Each row is a point on a tangle of strands that fork, close into loops and nearly touch. The rows are in no order.
In the rows, 128 means zero.
Two points are linked if the straight distance between their rows is under 66.8. Some points are linked to none.
k_529: 113, 117, 126, 86, 115, 134, 136, 123, 125, 138, 121, 98, 135, 140, 149, 103, 143, 143, 113, 143
k_615: 99, 143, 120, 140, 133, 137, 129, 116, 129, 90, 115, 166, 123, 135, 124, 110, 150, 99, 155, 150
k_668: 150, 127, 139, 144, 100, 127, 109, 150, 110, 138, 120, 123, 165, 108, 104, 142, 107, 97, 121, 110
k_322: 130, 120, 161, 99, 107, 133, 163, 139, 128, 135, 149, 65, 129, 123, 164, 128, 125, 170, 123, 133
k_585: 121, 150, 102, 152, 140, 126, 134, 107, 119, 115, 114, 155, 145, 119, 104, 155, 134, 112, 122, 155
k_900: 130, 121, 107, 173, 128, 152, 119, 146, 107, 102, 100, 188, 107, 139, 102, 156, 123, 100, 154, 110
k_6: 140, 146, 162, 152, 97, 107, 152, 124, 126, 118, 126, 107, 141, 97, 133, 125, 104, 126, 98, 118
k_468: 139, 118, 133, 125, 133, 131, 114, 144, 136, 109, 116, 139, 126, 143, 140, 108, 125, 103, 148, 134
k_407: 107, 149, 125, 107, 159, 100, 132, 102, 144, 148, 132, 110, 108, 132, 153, 117, 128, 155, 116, 148
k_602: 78, 146, 129, 114, 166, 109, 136, 102, 125, 143, 138, 104, 113, 144, 153, 98, 139, 162, 117, 132
k_295: 83, 135, 139, 147, 169, 118, 149, 129, 139, 118, 130, 144, 122, 144, 149, 106, 126, 136, 124, 130
k_811: 94, 150, 128, 165, 127, 91, 153, 97, 115, 104, 132, 147, 124, 143, 124, 127, 126, 125, 152, 95
k_369: 153, 125, 145, 125, 118, 129, 129, 138, 138, 162, 151, 98, 132, 121, 154, 150, 109, 169, 126, 124
k_881: 146, 144, 166, 114, 72, 167, 121, 132, 139, 172, 148, 57, 131, 103, 169, 152, 119, 140, 114, 145
k_408: 152, 110, 125, 87, 138, 160, 125, 141, 152, 151, 128, 103, 120, 123, 124, 129, 159, 135, 109, 144
k_978: 116, 123, 146, 96, 113, 130, 141, 131, 132, 133, 137, 85, 112, 141, 162, 115, 145, 165, 124, 122
k_253: 154, 132, 151, 104, 101, 174, 130, 135, 143, 171, 140, 72, 127, 127, 175, 154, 137, 157, 112, 145
k_313: 176, 122, 133, 111, 105, 144, 108, 130, 154, 173, 133, 103, 142, 96, 124, 148, 114, 136, 123, 119
k_635: 72, 141, 116, 147, 180, 113, 137, 102, 121, 126, 134, 147, 124, 147, 109, 120, 174, 126, 144, 112
k_966: 123, 127, 96, 119, 155, 130, 113, 126, 128, 138, 141, 159, 124, 136, 125, 114, 123, 122, 126, 160
k_926: 112, 113, 73, 126, 147, 146, 122, 120, 128, 132, 123, 158, 125, 149, 98, 104, 157, 104, 158, 137
k_359: 121, 123, 115, 121, 139, 138, 147, 110, 147, 134, 104, 155, 143, 118, 121, 124, 142, 118, 117, 114
k_939: 140, 119, 128, 123, 164, 125, 111, 142, 138, 111, 128, 128, 104, 136, 130, 119, 137, 134, 149, 129
k_7: 128, 143, 145, 144, 109, 95, 161, 110, 134, 117, 130, 117, 126, 108, 135, 118, 110, 144, 114, 108
k_417: 162, 128, 163, 100, 75, 132, 113, 136, 141, 150, 152, 82, 132, 108, 149, 135, 111, 133, 142, 117
k_976: 134, 127, 116, 167, 109, 139, 110, 151, 98, 100, 101, 162, 119, 135, 108, 149, 115, 92, 147, 123
k_73: 131, 124, 167, 127, 90, 105, 163, 139, 121, 130, 166, 81, 114, 129, 152, 130, 120, 164, 106, 117
k_823: 161, 129, 144, 119, 113, 127, 133, 124, 152, 152, 122, 112, 162, 84, 119, 133, 116, 114, 129, 120
k_354: 149, 131, 157, 99, 66, 159, 111, 135, 139, 173, 143, 68, 143, 96, 150, 142, 117, 141, 122, 119
k_936: 138, 102, 127, 100, 136, 150, 133, 147, 141, 125, 131, 132, 126, 125, 115, 124, 154, 130, 110, 128
k_685: 126, 118, 138, 103, 94, 124, 120, 118, 131, 115, 129, 123, 113, 130, 138, 112, 113, 142, 118, 103
k_648: 145, 137, 136, 163, 123, 125, 105, 148, 100, 109, 126, 163, 128, 131, 123, 148, 100, 102, 126, 134
k_738: 79, 131, 129, 125, 185, 123, 138, 119, 143, 134, 127, 124, 125, 139, 142, 98, 150, 146, 119, 124
k_277: 142, 145, 150, 100, 115, 130, 138, 111, 144, 142, 133, 96, 104, 109, 161, 134, 122, 151, 98, 146
k_650: 124, 124, 148, 145, 141, 101, 144, 141, 110, 125, 144, 119, 128, 153, 138, 132, 118, 158, 111, 98
k_134: 150, 111, 118, 87, 122, 166, 115, 141, 141, 153, 129, 84, 122, 117, 141, 119, 137, 150, 125, 162
k_154: 113, 134, 132, 124, 127, 119, 119, 114, 139, 97, 118, 151, 113, 149, 142, 102, 132, 110, 135, 124
k_461: 84, 141, 102, 151, 176, 138, 129, 107, 136, 116, 126, 163, 117, 142, 104, 129, 168, 116, 154, 125
k_361: 122, 119, 101, 166, 144, 144, 115, 135, 121, 113, 116, 180, 107, 159, 118, 132, 135, 110, 161, 109
k_135: 165, 118, 122, 133, 99, 138, 87, 158, 105, 148, 124, 107, 148, 102, 96, 145, 106, 113, 106, 118
k_932: 113, 123, 124, 156, 117, 121, 147, 121, 113, 115, 113, 146, 153, 148, 123, 138, 126, 110, 127, 115
k_124: 108, 115, 109, 142, 146, 123, 132, 132, 93, 105, 135, 160, 128, 154, 98, 145, 153, 135, 136, 108
k_499: 105, 128, 121, 132, 157, 119, 145, 117, 118, 117, 122, 129, 150, 129, 122, 113, 132, 131, 150, 162
k_935: 88, 147, 102, 154, 153, 156, 139, 106, 131, 102, 114, 161, 119, 147, 109, 123, 170, 102, 169, 147
k_877: 107, 142, 144, 136, 137, 99, 136, 122, 115, 92, 130, 117, 87, 137, 132, 118, 131, 142, 113, 126
k_242: 127, 124, 110, 95, 134, 125, 122, 119, 137, 152, 116, 117, 142, 144, 146, 112, 136, 130, 117, 131
k_2: 124, 115, 103, 151, 143, 120, 116, 117, 126, 113, 110, 156, 118, 149, 120, 127, 119, 127, 164, 94
k_942: 131, 124, 90, 132, 133, 146, 113, 129, 127, 126, 129, 169, 126, 145, 107, 121, 139, 98, 133, 153
k_510: 102, 127, 90, 113, 140, 139, 135, 97, 131, 126, 106, 147, 140, 137, 113, 109, 156, 113, 138, 133
k_305: 99, 157, 127, 162, 117, 94, 158, 93, 130, 108, 122, 140, 130, 121, 133, 112, 115, 126, 129, 112
k_432: 134, 106, 127, 118, 118, 148, 143, 134, 147, 126, 128, 154, 142, 113, 111, 123, 132, 120, 118, 108
k_190: 112, 142, 129, 159, 131, 95, 128, 121, 109, 88, 124, 139, 85, 152, 126, 128, 127, 134, 114, 106
k_95: 92, 140, 110, 163, 133, 130, 131, 121, 96, 91, 124, 166, 112, 143, 101, 155, 151, 124, 161, 129
k_987: 174, 108, 118, 114, 101, 160, 88, 156, 134, 160, 123, 99, 130, 109, 108, 140, 113, 132, 111, 112
k_107: 152, 125, 159, 117, 93, 135, 103, 150, 139, 145, 141, 104, 134, 111, 147, 121, 98, 118, 132, 126
k_449: 149, 118, 91, 133, 117, 144, 103, 129, 128, 125, 121, 165, 121, 127, 95, 128, 122, 101, 129, 127
k_390: 155, 108, 132, 114, 140, 134, 110, 155, 127, 115, 128, 100, 107, 129, 129, 128, 127, 149, 141, 140
k_129: 146, 128, 136, 118, 127, 130, 121, 145, 122, 143, 137, 120, 154, 101, 120, 130, 108, 115, 115, 172
k_528: 107, 114, 110, 123, 154, 140, 131, 131, 134, 126, 133, 156, 143, 126, 123, 103, 115, 130, 150, 155
k_262: 158, 96, 88, 123, 143, 140, 108, 155, 129, 155, 142, 136, 150, 137, 110, 111, 120, 117, 148, 152
k_597: 65, 142, 122, 168, 153, 106, 157, 96, 120, 109, 140, 151, 117, 150, 121, 123, 151, 131, 143, 83
k_239: 151, 119, 139, 125, 110, 128, 101, 154, 135, 123, 120, 121, 135, 130, 140, 116, 107, 108, 142, 114
k_851: 146, 129, 130, 117, 129, 130, 109, 130, 140, 135, 132, 151, 110, 124, 131, 149, 110, 131, 100, 122
k_637: 117, 145, 111, 123, 120, 122, 148, 96, 123, 135, 110, 152, 157, 98, 105, 140, 124, 117, 126, 158
k_780: 147, 119, 124, 137, 131, 120, 100, 144, 116, 123, 134, 164, 113, 125, 108, 150, 110, 117, 120, 125
k_531: 149, 137, 157, 147, 97, 104, 129, 133, 113, 131, 134, 119, 152, 119, 126, 147, 107, 110, 103, 113
k_401: 141, 112, 142, 132, 129, 118, 142, 147, 113, 118, 128, 124, 119, 135, 118, 146, 135, 142, 115, 90
k_426: 128, 103, 135, 139, 151, 128, 131, 149, 121, 121, 132, 144, 129, 146, 111, 144, 145, 132, 132, 91
k_927: 103, 156, 106, 161, 141, 118, 141, 98, 106, 104, 115, 150, 134, 143, 102, 156, 144, 121, 150, 136
k_756: 153, 115, 113, 97, 120, 137, 120, 120, 154, 152, 115, 121, 150, 126, 130, 112, 140, 107, 138, 133
k_810: 133, 141, 155, 128, 125, 113, 132, 136, 126, 103, 123, 99, 91, 137, 146, 127, 124, 145, 115, 125
k_382: 108, 140, 144, 106, 127, 117, 158, 116, 137, 137, 142, 141, 132, 118, 147, 119, 123, 134, 96, 136
k_286: 157, 112, 127, 124, 136, 143, 115, 164, 120, 128, 121, 111, 134, 106, 119, 131, 113, 124, 125, 163
k_574: 150, 126, 142, 122, 124, 120, 111, 142, 128, 112, 126, 78, 106, 130, 146, 127, 116, 162, 124, 136
k_612: 123, 148, 148, 87, 130, 110, 143, 104, 140, 150, 146, 95, 117, 119, 159, 128, 137, 148, 114, 166
k_501: 156, 140, 149, 112, 117, 133, 126, 129, 141, 131, 131, 122, 123, 102, 139, 144, 114, 136, 89, 131
k_596: 103, 138, 143, 132, 145, 109, 153, 125, 132, 125, 149, 151, 130, 128, 144, 117, 118, 133, 122, 129
k_772: 167, 115, 99, 124, 138, 131, 105, 130, 142, 160, 118, 127, 153, 129, 125, 117, 125, 102, 147, 139
k_345: 116, 127, 130, 115, 155, 95, 131, 115, 130, 131, 144, 116, 128, 150, 130, 134, 154, 148, 140, 114
k_292: 141, 114, 139, 164, 110, 132, 125, 156, 110, 124, 120, 140, 164, 109, 102, 139, 111, 97, 150, 113
k_276: 127, 137, 130, 127, 118, 118, 136, 117, 113, 129, 115, 135, 155, 105, 122, 128, 103, 119, 113, 156

A tip is a point with one link. Name the tips that can be reached along the links from each point below, in the order of the rows.
k_635: k_253, k_823, k_650, k_190, k_292
k_277: k_134, k_499, k_2, k_382
k_322: k_73, k_262

A fork is a point with three links, a tip a point with one. Leave the first point through the second and follow the links. Name the first fork or tip that comes.
k_942 / k_926: k_134
k_73 / k_322: k_262
k_635 / k_597: k_668
k_780 / k_851: k_382
k_596 / k_295: k_780
k_276 / k_637: k_650
k_305 / k_811: k_468
k_134 / k_408: k_942
k_650 / k_401: k_390
k_262 / k_772: k_73
